Each row is a point on a landscape with many valleys, with its height.
A ball rolls from a point to whichever of its 2 nearest points has the largest drop for the distance, and stops where none of them is lower. Distance is the straight distance between rows; heights are no part of it.
panu (h 42.1): [135 180 140 128 127 141 150 138 134 126 108 133 117 148 116 128 110 168
  98 122 150 177  65  78]
dunip (h 26.1): [116 110 121 100 131 115 175 113 108 137 144  64 112 181 135 142 144 127
 157 146 136 107 168 119]
tele (h 30.5): [124 127 130 126 150 120 191 120 103 158 117  68  87 159 141 141  92 123
 157 155  94 112 159 113]
tadun (h 37.2): [127 176 139 154 135 134 126 130 165 128 151  92 117 129 165 122  94 169
 142 121 151 132 164 123]
Robon (h 26.4): [133  79 144 128 120 147  96 132 103 115 150 133 156 110 149 100 141 121
  68 168 135 114 133 119]
lesom (h 44.7): [126 102 137  97 122 120 108 113 152 127 134 129 160 103 123 141 101 143
 114 100 129  91 109 135]
bobe (h 18.8): [ 95 133 118 130 152 137 129 104 118 121  99 128 106 108 157 125 126 118
 130 110  87  97 170 133]
zovap (h 31.8): [158 137 113 169 124  96 109 132 153 136 113 107 143 129 113 134 130 122
 252 106 146 117 138 156]
masuv (h 33.3): [149 118 183 133 168 101 184 123 122 149 151  75 115 136 124 105  75 138
  82 158  93 136 155 143]
bib (h 35.1): [150 135 117 158 154 119  93 114 130 111 112 110 142 109 143 136 155 166
 155 105 118 104 133 155]
gita (h 39.4): [131 163 114 121 121 128 143 154 135 136 120 119 134 139 158 126  81 149
 143 117 139 137  98  90]
fira (h 23.0): [123 110 159 171 155  87 138 141 134 132 116 107 132 142 101  93 124 104
 147 163  51 122 156 122]
zetu (h 32.6): [152 130 189 146 158 108 182 115 127 167 139  83  90 138 123 124  93 131
 109 173  87 122 187 164]
tepe (h 24.4): [ 92 114 133 144 125 125 137 136 135 134 154 122 115 143 152 131 104 114
 159 156 110 103 181 123]
Kosan (h 15.4): [116  81 139 118 127 105 161 125 105 142 136 120 120 126 126 122 113  93
 113 156  86 102 152 129]
vafe (h 26.9): [ 85 123 152 120 122 144 127 132 162 130 162 104 138 149 169 123  55 134
 170 132 136  94 146 106]
Ronud (h 28.9): [ 81 167 162  98 100 192  92  92 119  82 114 139 141 143 153  97 145 145
 131 119 157 123 110 126]
fega (h 18.7): [101 106 159 107 139 124 134 105 121 130 156  91 138 167 132 121 130  99
 145 159 126 101 185 137]
Fus (h 35.6): [168 159 104 153 122 116 124 141 168 145 147 139 116 111 119 143 133 172
 130 109 149 159 123 140]
gidu (h 29.2): [124 152 147 131 150 147 137 125 119 136 121 116  86 121 108 112 130  92
  36 146 124 163 152 108]
zol (h 11.9): [100  88 139  94 114 119 144 129 136 146 145 124 130 124 117 137  97  93
 136 124 110  97 143 114]
taru (h 32.1): [187 105 111 156 161  56 155 121 105 151 104  57 110 129 110 134  79 138
 180 130 107 135  93 137]
mitek (h 35.2): [159 106 119 145 178  99 159 131 113 159 120 107 125 123 143 168  75 153
  84 127  97 124 107 129]
nupi (h 23.3): [136  90 103 115 114  99 145 142 135 146 148 140 134 118  95 147 148 121
 130 135 116 132 104 122]
nilo (h 29.8): [124 151 133 148 122 106 130 138 151 141 103 137 124 125  92 119 131 109
 167 110  92 141 130 105]
rok (h 15.9): [121  86 135 117  99 111 120 125 131 159 158 160 122 101 116 139 153  71
 101 137 147 130 182 154]
Pud (h 31.3): [118 119 123 124 115 137  99 122 129 109  87 170 148 108  89 119 141 129
 117 117  91 117  70 104]
salo (h 40.7): [147 161 125 113 121 118 150 145 140 134 120  91 111 158 129 134  91 167
 126 113 158 173  80  90]
gek (h 9.0): [ 84 120 136 131 120 133  70 118 171 117 155 131 143 145 133 142 109 125
 217 138 128 113 155 163]
gira (h 34.0): [154 111 130 143 130  81 155 131 138 142 126 123 115 113  67 135 118 111
 126 114 101 152 127 124]
Zipid (h 26.8): [109 113 138 141 134 171  82 125  74  85 122 141 140 128 155  79 161 100
  91 163 133 119 144 123]
zadu (h 27.4): [106 154 155 151 129 120 113 132 178 126 116 131 114 139  94  98 124 100
 153 131  91 134 152 113]
gele (h 32.5): [145 127 125 136 114  78 163 136 157 159 136  99 102 145  64 136 121 112
 144 119 121 170 113 107]
Vizum (h 45.8): [143  90 110 111 124 104 145 124 125 140 137 106 139 115 130 150 102 153
 109 103 133 101 111 123]
sidig (h 70.9): [118 152 148 105 109 145 114 115 150 112 122 128 157 155 116 122 146 157
 168 110 167 140 107 136]
pulu (h 37.5): [138 139 101 151 114 115 154 149 159 165 119 142 126 106 133 158  65 140
 160 114 123 119 114 113]
leg (h 72.5): [119 138 131 122 135 143 110  91 117  93 139 112 147 135 147 132 185 146
 107 107 158 102 150 173]
finu (h 39.3): [121 154 147 146 131 139  82 108 165 112 124 156 133  97 125 124 135 152
 127 102 122 128 130 156]
balu (h 12.8): [126 142 135 161 131 118  91 151 153 106 131 128 166 139 126 101 134 142
 166 145 111 128 107 111]
redu (h 35.4): [125 134 147 129 154 141 121 113 116 123 118 124 141 101 171 115  95 162
  86 104 117  95 132 134]
lesu (h 39.5): [113 109 135  78 109 148 117  92  98 119  99 131 140 103  93 116 131  88
  86 109 149 108 113 123]
Bevi (h 60.7): [109 147 161  93  92 162 110 106 151 121 127 176 126 119  87 124 180 108
 116 112 193 144 128 149]
ledet (h 32.0): [145 137 148 152 160 113 189 127 108 160 132  93  77 138 143 145  93 122
 143 173  72 112 178 147]
vivam (h 25.9): [119 156 129 134 122 119 141 169 139 133 106 125 129 149 109 117 110 107
 131 136 105 150  76  71]
zet (h 35.5): [165 167 116 164 125  78 136 125 152 155 104  73 120 151 100 112 121 114
 225 119 164 149 137 131]
Domep (h 40.6): [172 101 141 151 168  68 159 126 109 146 115  91 107 125  93 130 120 125
 104 155  62 132 129 144]
kino (h 58.0): [118 134 143  85  69 160 140 135 157 133 145 187 118 130 119 140 139 131
 131 109 183 152 128 134]
rubaf (h 21.1): [135  99  85 115 137 112 132 139  99 122 139 116 141 139 156 136 144 155
 142 132 116  98  99 114]
fak (h 31.5): [139 130 125 117 126 115 134 117 136 123 132 116 124 135  98 124 153 136
  96 112 138 142 118 130]
rap (h 65.9): [101 116 136  95  75 191  96 116  90 100 112 209 146 136 103 115 191  85
 150 151 176 139  99 149]
suzu (h 30.1): [126 146 111 122 144 137 169 129 105 147 125 127  72 132 132 134 121  93
  46 134 128 160 150 100]
dil (h 62.8): [ 76 140 164 107 121 163  81 116 144 116 125 176 151 139  95 126 170  78
 156 128 164 137 131 169]
pirak (h 24.5): [130 109 122  91  98 137 138 115  96 138 123 137 105 108  87 127 164  66
  88 138 157 145 133 113]
Sezi (h 25.3): [137 111 152 131  94 170  63 118  99 129 120 183 136  98  88  93 175  74
  99 151 164 135 136 145]
Gal (h 56.8): [128 144 133 100  84 155 139 148 168 134 150 168 137 154 111 118 144 141
 148 130 152 166 101 117]
suza (h 34.5): [108 122 121 113 123 169 134  96  90 109 120 119 116  96 169 113 132 123
  64 116 139 113 144 126]
Das (h 28.0): [125 109 144 130 117 144  72 118  90 120 113 161 150 111  83 111 195  67
 105 150 132 132 123 137]
nud (h 28.1): [128 152 126 150 166 106 130 158 133 131  88 121 138 136 117 127  85 126
 120 122  82 148  72  86]
Naka (h 34.1): [142 139  97 121 130 135 138 119 110 119 113 124 101 122 102 134 156 142
  72 125 134 158 109 113]
figes (h 50.2): [153 144  85 140 102 119 140 174 148 144 129 177 115 140 126 150 126 149
 153 131 132 159  77 103]
nur (h 39.7): [ 98 154 126 119 104 175 118 103 103  84 134 151 113 123 155 132 187 114
 115  96 186 119 156 172]
Luda (h 52.6): [130 124 120 109 106 153 112 128 126  97 166 147 153 140 153 128 172 165
 115 141 173 133 114 145]
zib (h 30.6): [131 117 129 140 142 132 124 145 121 118 138 114 156 139 179 119  99 166
 137 144 111  96 125 113]
niti (h 36.4): [144 106  89 107 136 141 130 113  61 124 111 126  99 113 127 141 152 119
  58 132 136 136  98 118]
Zilol (h 64.0): [ 81 119 160  80  90 169  86 105 114 122 110 197 136 142  96 124 178  50
 158 131 181 139 127 152]
gofut (h 30.9): [108 104 121 107 114 152  93 121 107 116 122 167 151 126 102 131 182  81
 130 142 139 115 128 139]
vede (h 24.8): [144  82 149 114 106 156  88 126  89 124 148 145 147 104 107  95 151  90
  71 165 152 131 124 121]
nelom (h 17.7): [108  63 152 118 130 101 132 122 109 150 153 141 127 119 125 136 117  83
 149 169  96  84 180 141]
lipi (h 38.8): [181 144 112 177 178 101 145 133 118 141 122  91  91 137 134 139 140 149
 112 148  71 150 157 157]
gotes (h 43.9): [135 145  98 112 141 107 139 113 115 133  86 102  97 139 118 147 128 134
 162  95 117 128 113 109]
zak (h 54.8): [150 159  91 125 107 136 153 152 117 112 139 131  96 152 155 147 138 165
 126 124 160 166  86 101]
Mes (h 37.0): [116 140 142  88 110 160 118  86 104 110  96 131 133 128  89 106 152 125
  96 106 165 120  93 123]
gifep (h 53.8): [154 150 100 134 112 140 129 149 127 110 156 156 137 134 163 131 155 178
 109 139 158 150  92 120]
soz (h 51.4): [157 148 102 132  99 119 151 169 161 158 140 133 105 141 117 142 114 152
 186 127 148 173  91 103]
rabo (h 26.0): [163 109 143 147 191 120 136 129  99 131 126  95 155 131 161 119 100 162
  70 155  86 112 115 142]
Mimu (h 19.5): [116  88 161  97 105 124 118 121 116 148 145 142 128 106  86 123 147  58
  94 135 160 144 160 138]
Nopo (h 51.0): [109 102 142 105 103 139  97 135 145 104 184 133 166 151 138 119 169 144
 156 143 177 124 126 150]
vos (h 32.2): [137 107 150 149 132  93 111 136 159 127 158 132 155 120  98 120 135 122
 140 127 101 124 146 151]
laki (h 71.7): [128 149 135 102 123 142 117 103 135  94 117 122 151 144 130 136 182 154
 144  96 169 122 118 155]
muz (h 27.3): [166  96 112 152 123  84 148 132 131 144 156 108 143 134 109 161 156 137
 158 142 120 112 149 160]
Mameg (h 30.4): [169 123 114 172 163  65 157 149 108 156  87  82 105 121 111 137  60 142
 160 121 100 153  86 111]
Tirir (h 32.9): [110 141  96 142 143 129 160 139 103 141 109 149 100 118 144 147 108  92
  93 136  90 131 128 101]
Vur (h 39.9): [126 146  98 116  84 145 152 135 140 123 112 174 117 122 157 161 115 172
 186 101 162 136  78 113]
Keven (h 48.1): [117 120 114 103  93 146 163 157 138 150 144 171 112 128 143 152 103 128
 122 113 140 125  98 104]
koze (h 32.3): [121 161 131 138 123 154 129 131 150 116 146 144 116 124 133 107 151 139
  96 131 131 150 154 126]
Liko (h 42.0): [116 181 144 141 130 155 130 148 119 120 100 159 146 128 128 111 111 155
  72 133 136 154  81  93]
Vel (h 29.3): [162 139 132 159 175  76 147 151 115 139  86  82 143 140 127 125  67 141
 132 129  96 147  74 100]
nis (h 28.8): [115 104 103  95  97 122 135 131 106 146 107 170 112 110  95 146 146  67
 117 127 123 134 126 112]
pem (h 25.2): [ 81 151 165 110 108 185 102 116 129  88 120 168 139 112 155 104 109 129
  99 124 151 124 115 116]
renis (h 31.4): [134 125 101 104 123 141 160 103  95 138 125 135  69 108 129 144 138 101
  59 115 137 142 155 119]
vig (h 33.6): [166 149 120 171 152  72 132 110 149 152 109  78 149 142 100 124 131 117
 233 104 150 114 137 164]
tezil (h 34.2): [153 150 117 158 122 123 131 140 156 134 145 127 109 112 115 138 161 149
 111 123 129 147 162 150]
gobe (h 26.7): [131  91 123 130 119 100 143 155 148 147 160 146 149 121 112 131 101 133
 149 128 110 113 106 120]
leb (h 30.3): [111 148 110 139 126 153 114 137 116 107 129 149 108 127 151 113 164 120
  97 146 119 133 137 116]
pafa (h 27.0): [159 123  91 139 131 109 111 174 110 125 119 143 154 144 145 129 126 161
 142 146 109 139  66  99]
nav (h 27.9): [132 128 146  88 127 126 151 106 138 132 129  95 127 150  87 123 162 109
 100 124 163 148 152 123]
lada (h 31.6): [131 113 127 131 120 111 112 128 158 131 138 129 151 114 105 135 130 136
 184 114 131 106 137 159]
sufe (h 19.9): [181 111 104 141 145  91 127 134 129 135 149  93 122 134 103 152 147 149
 107 140 116 155 106 137]
dugiv (h 22.1): [ 77 151 161  94  95 188  90 109 140 116 136 177 118 104 151 106 113 100
 105 121 166 129 144 131]
mipel (h 37.6): [148 172 114 145 118 106 138 125 164 150 110 103  98 144  92 132 124 123
 203  82 162 163 132 129]
Guv (h 36.3): [137 127 127 119 150 126 130  90 116 123 107 105 127  93 141 128 124 152
  85 103 112 100 150 145]
Zem (h 47.8): [111  90 156 103 128 125 112 113 129 121 144 120 161 149  92 115 174  77
 125 140 162 120 143 137]
Von (h 8.7): [117 141 134 150 123 134  65 147 171 102 149 156 157 129 129 118 137 142
 173 145 111 136 132 147]
kadu (h 23.5): [115 132 123  83 106 139 163 117 121 145 141 123  97 142 105 153 160  99
 107 119 178 146 161 127]
vebam (h 9.6): [131 120  96 115  92 128 127 135 153 131 141 185 127 129 103 163 165 125
 164 119 135 149 114 143]
zor (h 32.4): [137 118 111 166 134  94 146 137 145 158 120 124 106 111  91 140 111 113
 153 128  73 128 139 123]
mutu (h 34.8): [168 106 144 149 181 105 162 122 113 156 116 105 125  96 146 152  78 153
  99 135  61 113 137 157]
Geg (h 33.8): [119 113 172 125 155 115 150 110 131 132 132  92 128 121 135 117  86 131
  74 132 105 121 153 130]
muva (h 40.0): [135 175 100 131 108 107 142 142 148 136 105 115 102 160 114 115 132 127
 207 110 134 162 122 112]
bal (h 33.5): [120 121 130 142 141 121  92 115 143 117 117 126 146 104 130 137 113 150
 166 102 105  88 153 155]
Dusu (h 67.4): [115 110 144  93  84 173  90 141 111 101 140 205 156 129 115 115 169 120
 140 146 159 135 102 140]
tuve (h 38.4): [150 162  93 157 140 121 141 171 128 147 115 137 120 119 154 141  86 157
 148 114 122 140  96 104]
geno (h 34.7): [127 139 150 136 159 122 154 129 131 133 130  92 137 148 149 111  80 137
  96 129 107 126 132 100]
kozez (h 23.4): [174 109  97 132 135  82 141 126 121 152 145  97 125 156 104 171 168 140
 144 136 137 150 128 139]
zozen (h 27.1): [ 97 156 144 106 136 135 135 112 128 127  99 108 102 136 111 100 121 104
  72 122 126 150 140  96]
pap (h 36.7): [101 138 122 109 106 182 111  96  92  91 121 152 118 106 173 119 158 124
  95 102 157 117 143 142]
radu (h 12.3): [ 76  99 141 141 129 113  80 125 143 119 154 136 144 126 130 140 116  98
 189 149 102 103 166 160]
Vunir (h 15.6): [103 115 131 108 109 139 127 140 143 133 141 163 126 113 142 125 102 100
 116 132 133 107 149 116]
fen (h 45.6): [129 156 113 110 129 134 123 106 126 111  77 126 128 115 124 136 140 143
 132  89 119 120 106 116]
bip (h 34.3): [135 136 106 141 154 106 156 118 110 141 107 109  83 124 129 153 127 120
 103 126  85 132 145 122]
Vosop (h 35.7): [130 144 146 104 148 134 161 103 123 124 121  61 120 146 160 116 104 159
  97 123 138 128 149 111]
fuve (h 42.3): [112 155  89 119 119 119 158 121 147 150  90 120  90 144 112 144 135 114
 176  99 123 137 130 100]
Pinap (h 32.8): [176  95 137 164 153  63 162 125 117 154 132  64 124 123 101 131  88 152
 172 147  83 120 115 153]
nibu (h 33.1): [113 128 121 100 120 160 154 112  90 127 112 148 100  98 145 120 123 109
  51 117 154 137 141 112]
Mavud (h 22.0): [119  89 152 112 134  89 166 117 122 131 155  63 128 170 116 118 140 107
 172 154 113 107 167 124]
niba (h 19.4): [123 168  92 157 150 146 131 165  86 112  98 158 127 146 155 135 140 125
  93 142  97 151  73  99]
Zigos (h 33.2): [141 154 115 146 147 124  94 119 132  90 107 101 163 122 170 117 133 180
 170 113 123 119 112 139]
gat (h 11.5): [106 149 116 118 103 139 139 130 142 133 165 121 111 153 155 150 144 134
 179 108 171 122 174 141]
Sil (h 25.1): [ 97  95 125 114 136 154  87 110  55  99 122 129 146 128 154 102 195  84
 110 157 142 113 154 142]
neno (h 36.2): [136  96 116 108 147 136 145 105  94 122 108 105 117 111 148 135 129 142
  67 121 130 119 121 130]
sugid (h 18.0): [141  88 104 124  99 115 116 139 147 141 162 176 143 118  94 148 177 104
 120 132 135 131 121 141]
basa (h 46.6): [128  79 151 103 130 141 114 104 110 131 167 120 158 131 116 129 174 100
  95 140 173 109 152 157]
dup (h 24.7): [165 119 136 151 163 108 115 128 116 122 121 105 159 110 126 119 122 167
  83 131  96 125  94 130]
Neso (h 18.9): [146 156 131 172 154  98 128 126 140 137 115  76 125 150 123 106 144 136
 159 141  96 147 152 130]
fodu (h 30.0): [147  78 124 139 129  93 125 136 138 127 175 132 159 124 117 137 153 122
 127 155 109 106 152 159]
Sazur (h 22.6): [173 123 108 143 143 104 122 139 124 124 137 120 143 115 121 138 139 181
  96 123 122 151  95 124]
mezol (h 27.2): [159 106 132 167 176  96 143 150 106 148 116  82 156 136 147 112  89 153
 139 161  68 112 120 127]
laz (h 49.0): [132 141  97 140 107 139 159 173 146 137 149 177 119 137 143 143 114 129
 104 134 140 140 105 105]
kubek (h 27.7): [ 99 132 151 154 141 132 127 136 159 145 129 103 139 126 158 122  35 135
 187 118 121 106 133 114]
Tisi (h 68.4): [ 98 102 141  94 103 163  91 114 121  87 134 170 164 119 129 121 150 128
 126 128 162 105 110 143]
Kuzef (h 21.5): [ 94 122 130 111 128 129 133 108 126 130 129  96 130 150 142 135 136 115
 171 119 138  93 172 136]
gopas (h 59.2): [104 141 151  92  80 183 125 119 134 122 144 184 101 118 126 130 154 107
 114 113 189 158 153 147]
Dol (h 18.4): [155 117 125 131 109 116 122 138 171 136 136 180 159 133  74 155 177 117
 174 111 139 145 113 161]
Sopi (h 33.0): [142 138 124 135 115 131 102 143 145 112 104 165 154 119 105 119 147 151
 146 127 116 137  67 126]
mota (h 52.5): [170 144  93 120 103  92 166 149 138 153 142  98  93 147 105 161 103 150
 170 109 159 170 108 122]
Doboz (h 70.1): [135 149 136 102 112 150 126 134 148 121 122 128 152 134 139 120 139 162
 117 116 154 138 101 112]
Rof (h 33.9): [175 100 147 177 161  77 167 132 120 154 142  89 124 102 131 140  87 159
 128 161  67 116 135 174]
buzuz (h 24.9): [111 112 144 141 140  98 117 123 133 128 107 121 136 117 106 107 115 100
 127 137  71 120 145 115]
Mov (h 36.0): [162 115  98 127 144  94 159 148 122 150 148 109 110 130 124 153  88 152
  89 126 116 149  98 107]
vego (h 41.9): [125 143  79 109 111 133 155 138 108 121 113 138 112 130 159 158 116 152
 177  92 135 117  92 114]
Tumub (h 29.6): [169 141 112 149 123 110 113 160 145 120 120 145 164 125 134 118 109 166
 164 126 112 146  65 121]
kipob (h 69.6): [115 127 154 111 128 140 121 125 133 110 129 114 158 132 139 102 108 149
  92 125 147 111  97 103]
nen (h 16.4): [124 101 103 101 126 137 115 138 105 109 151 121 138 140 157 125 173 132
 126 130 136  97 121 135]
Rugi (h 18.1): [ 92 137 119  93 106 149 151 107 130 115 153 123 119 145 146 148 158 111
 130 112 186 116 170 137]
Kudi (h 28.5): [ 95 145 146 142 119 141  95 128 178 129 136 147 132 114 146 125  66 138
 181 118 118 110 140 129]
lovi (h 37.8): [124 136 130 130 121 142  98 114 145 114 129 165 132 106 121 137 159 119
 135 111 131 122 161 164]
Pip (h 61.8): [107 137 171 107 118 162  83  91 132 108 117 155 157 121  94 117 171 105
 112 120 175 128 135 163]
fole (h 21.2): [147 123 163 159 164  88 141 126 127 133 122  69 132 168 107 106 133 124
 163 163  85 135 149 127]
suba (h 35.8): [146 147  93 151 153  96 147 119 125 132 122  95  86 138 111 158 159 132
 129 121 119 146 142 125]
debi (h 16.7): [112 146 110 152 168 138 150 123  92 125  97 115 100 123 180 121 107 130
 124 130  75 103 166 115]
Rit (h 47.0): [121 101  94  86 118 137 154 129 119 139 134 147 129 113 142 155 113 126
  90 106 137 108 108 111]
bato (h 29.5): [ 91 157 121 154 132 146 122 147 147 130 124 164 127 117 168 127  77 142
 152 110 110 110 139 115]
mebuz (h 17.1): [130 169  90 171 165 147 125 153  82 103 100 138 103 135 175 138 129 149
  72 127 103 152  95 117]
puv (h 41.1): [133 176 160 147 130 151 111 142 163 117 118 159 144 114 115 113  95 156
  81 114 126 142  94 108]
Pemob (h 24.2): [136 118  68 146 139 134 132 165 100 119 128 136 130 141 181 136 131 158
 135 131 119 115  80 103]
tuza (h 26.5): [179 127 153 179 200 101 148 152 111 148 130  87 149 135 158 124  75 161
 101 171  65 121 121 147]
kadat (h 40.2): [125 153 159 148 143 135  87 128 158 106 110 142 155  97 127 112 107 154
 102 112 109 120 114 124]
leral (h 42.9): [128 127 116 112 104 167 108  90  98 100 146 159 132 100 141 145 196 115
  93 105 192 119 143 178]
vegof (h 36.5): [129 142 137 143 102 124 142 144 189 152 127 151 133 105 122 140  51 149
 186  99 121 127 107 131]
buv (h 3.2): [108 152 124 142 115 138  71 134 155 112 136 150 151 136 129 126 136 147
 221 122 128 121 134 157]
Gilo (h 34.6): [133 124 117 111  92 128 138 144 160 142 139 157 136 121 123 150  96 152
 185 105 141 121 108 139]
kalam (h 17.3): [102 132 122 103 108 133 151 112 145 134 146  81 120 159 142 141 107 136
 197  97 171 101 160 138]
rik (h 27.8): [140  64 141 122 141 111 115 120 105 135 154 135 154 100 142 121 130 121
  78 161 107  97 139 141]
vum (h 30.7): [ 92 154 121 138 133 150 137 138 139 126 131 138 110 130 185 119 109 130
 120 129 114 113 145 106]
Der (h 31.9): [107 114 113 117 124 125 146 149 115 156 112 168 115 113 118 135 107  72
 103 144 100 123 116  88]
mef (h 53.4): [153 140  91 131 133  96 170 126 116 149 132  82  77 151 132 161 101 154
 136 120 142 158 132 112]
tuma (h 37.4): [127 146 133 132 175 161 126 102  86 118 102 108 114 115 176 111 126 128
  46 140 101 127 145 134]
niz (h 28.3): [107 140 143 142 130 167 112 148 104  96 123 146 137 127 146  83 132 111
  74 159 118 123 121 108]
Fusiv (h 36.8): [141 173 130 159 113 131 142 148 170 146 152 124 117 121 137 129 101 157
 131 110 146 147 131 120]
Sogav (h 22.7): [111 151 117 134 130 136 141 157 104 118  89 146 124 156 131 130 123 123
 108 149 124 154  63  65]
dit (h 36.9): [130 146 135 132 171 158 148 114 101 119 122  85 109 141 187 113 114 155
  62 126 125 121 153 129]
pumo (h 37.3): [120 134 103 107  92 141 117 127 149 120 111 172 126 116 150 150 131 158
 203  95 154 115 103 144]
lik (h 25.0): [151 120 137 136 117  93 133 147 181 138 146 131 154 143  75 126 146 111
 181 106 141 153 122 155]
moni (h 18.5): [117  77 142 129 125  96 123 115 124 151 163 147 125 110 119 152 142  64
 137 152 121 113 194 161]
Zumi (h 41.5): [ 94 113 157  65 118 155  88  79 129 106  98 143 150 108 111 118 116 111
 117 103 145 100 123 134]
zaval (h 18.6): [ 90 102 148  98 104 158  90 124 133 128 153 169 128  93 151 115 112  99
  99 140 157 119 156 119]
vimok (h 22.5): [140  90 162 117  97 148  82 124 109 146 137 152 132  90  86  99 149  60
  81 150 161 153 147 135]
deko (h 28.7): [114 113 148  95 153 119 176 108  95 139 123  65  83 172 143 122 133 107
 136 159 106 108 181 128]
vinez (h 24.3): [ 98 144 131 113 141 141 132  95 117 119 103 113  97 123 113 118 161  87
 108 115 123 132 167 117]
Zove (h 35.0): [109 128 111 120  97 164  99 126 124 117 127 185 131  98 128 133 172 106
 114 132 145 125 135 144]
pavat (h 29.1): [151  98 130 131 120 109 134 159 140 140 156 105 158 137 152 127  90 156
 148 133 129 118 102 118]
tugir (h 33.4): [106 147 161  96 105 183 106  80 112  82  96 152 136 139 111 107 171 138
 127 113 192 131 103 133]
suvo (h 28.6): [142 132 124 155 119  95 120 144 161 138 139 118 127 137  94 131 123 123
 210 115 129 129 134 140]
siron (h 34.9): [128 120 159 126 153 148 133 118 120 132 127 120 138 109 149 112 105 141
  38 134 128 115 137 120]
Soge (h 55.8): [136 172 117 116  92 149 166 148 150 137 142 159 109 149 130 135 134 162
 132 121 167 174  92 116]
fuf (h 16.2): [151 147 119 172 148 112 107 155 146 123 120 105 135 148 122  94 136 132
 151 148  84 148 120 108]
Zuvud (h 69.2): [ 98 110 159  89 123 161  95 126 121 105 141 127 164 135 136 102 122 130
 115 133 140 106 119 113]
bufek (h 14.9): [135 161  88 173 181 144 143 140  92 112  99 119 100 136 190 137 124 137
 109 131  76 133 137 116]
vudi (h 49.4): [114  88 151  99 106 128 107 129 148 119 171 147 167 146  93 128 151 106
 154 140 159 122 119 149]
Ganu (h 37.7): [162 133  86 150 174 102 138 126  95 124 117  83  84 142 139 152 162 146
 111 146 101 162 130 142]
ponun (h 39.8): [173 121 139 168 165  89 129 121 134 137 129 108 118 121 101 119 142 144
  96 146  84 151 149 147]
lur (h 36.6): [136 163 130 168 150 147 121 149 145 117 144 118 133 125 180 124 102 179
 102 130 135 128 136 125]
votur (h 27.6): [108 104 125 124 129 114 119 138 129 119 106 143 147 125 103 124 119 111
 132 121  94 111  96  96]
detor (h 31.7): [136 128 112 166 158 122 103 137 123 112 129  93 145 128 183 113  95 178
 165 127 106 102 138 135]
Bebop (h 25.8): [106 149 143 158 132 131 129 140 149 141 121 118 113 143 136 105 100 122
 163 139  95 124 157 112]
Gama (h 21.6): [115 106 122 108 121 165 101 119  89  94 145 125 141 142 145 114 187 109
 110 137 170 116 144 139]
raf (h 43.3): [ 99 123 150  89 117 148 102 111 154 110 111 147 155 114 134 133 101 136
 156  95 133  98 116 132]
rep (h 29.0): [143 118 130 144  99  93 147 160 168 143 147 128 147 144  72 121 124 117
 157 125 125 162 103 116]
bam (h 35.9): [134 140 152 160 165 136 124 136 134 135 132 117 137 107 178 120  83 157
  83 140 109 101 159 142]
rovam (h 25.7): [ 88  92 126 112 112 136 132 132 146 138 175 123 123 139 151 136  85 123
 172 140 142  91 168 127]
nalet (h 21.4): [101 157 106 118 130 140 127  99 127 128  93 142 104 103 120 136 151 103
 128 104 116 113 162 136]
ribu (h 45.3): [144  96 132 112 110 145  93  97 104 122 144 156 149 100 110 137 179  94
  89 127 185 114 148 164]

Where does a ball stop that starts at each point below?
lesom -> zol
Zuvud -> bufek
zak -> bufek
Liko -> rok
ponun -> rok
Domep -> bufek
mitek -> bufek

Call two points neighbours if one is among the 2 nearest of the other. Go from one point of each pair to the other, from neighbour to neighbour, staying as low as possible. Name the highest point that can't be avoided.
Gilo and rok -> panu
fega and gat -> Kuzef
zol and lik -> vos
neno and gat -> Guv
sufe and rok -> fodu
rok and zol -> moni
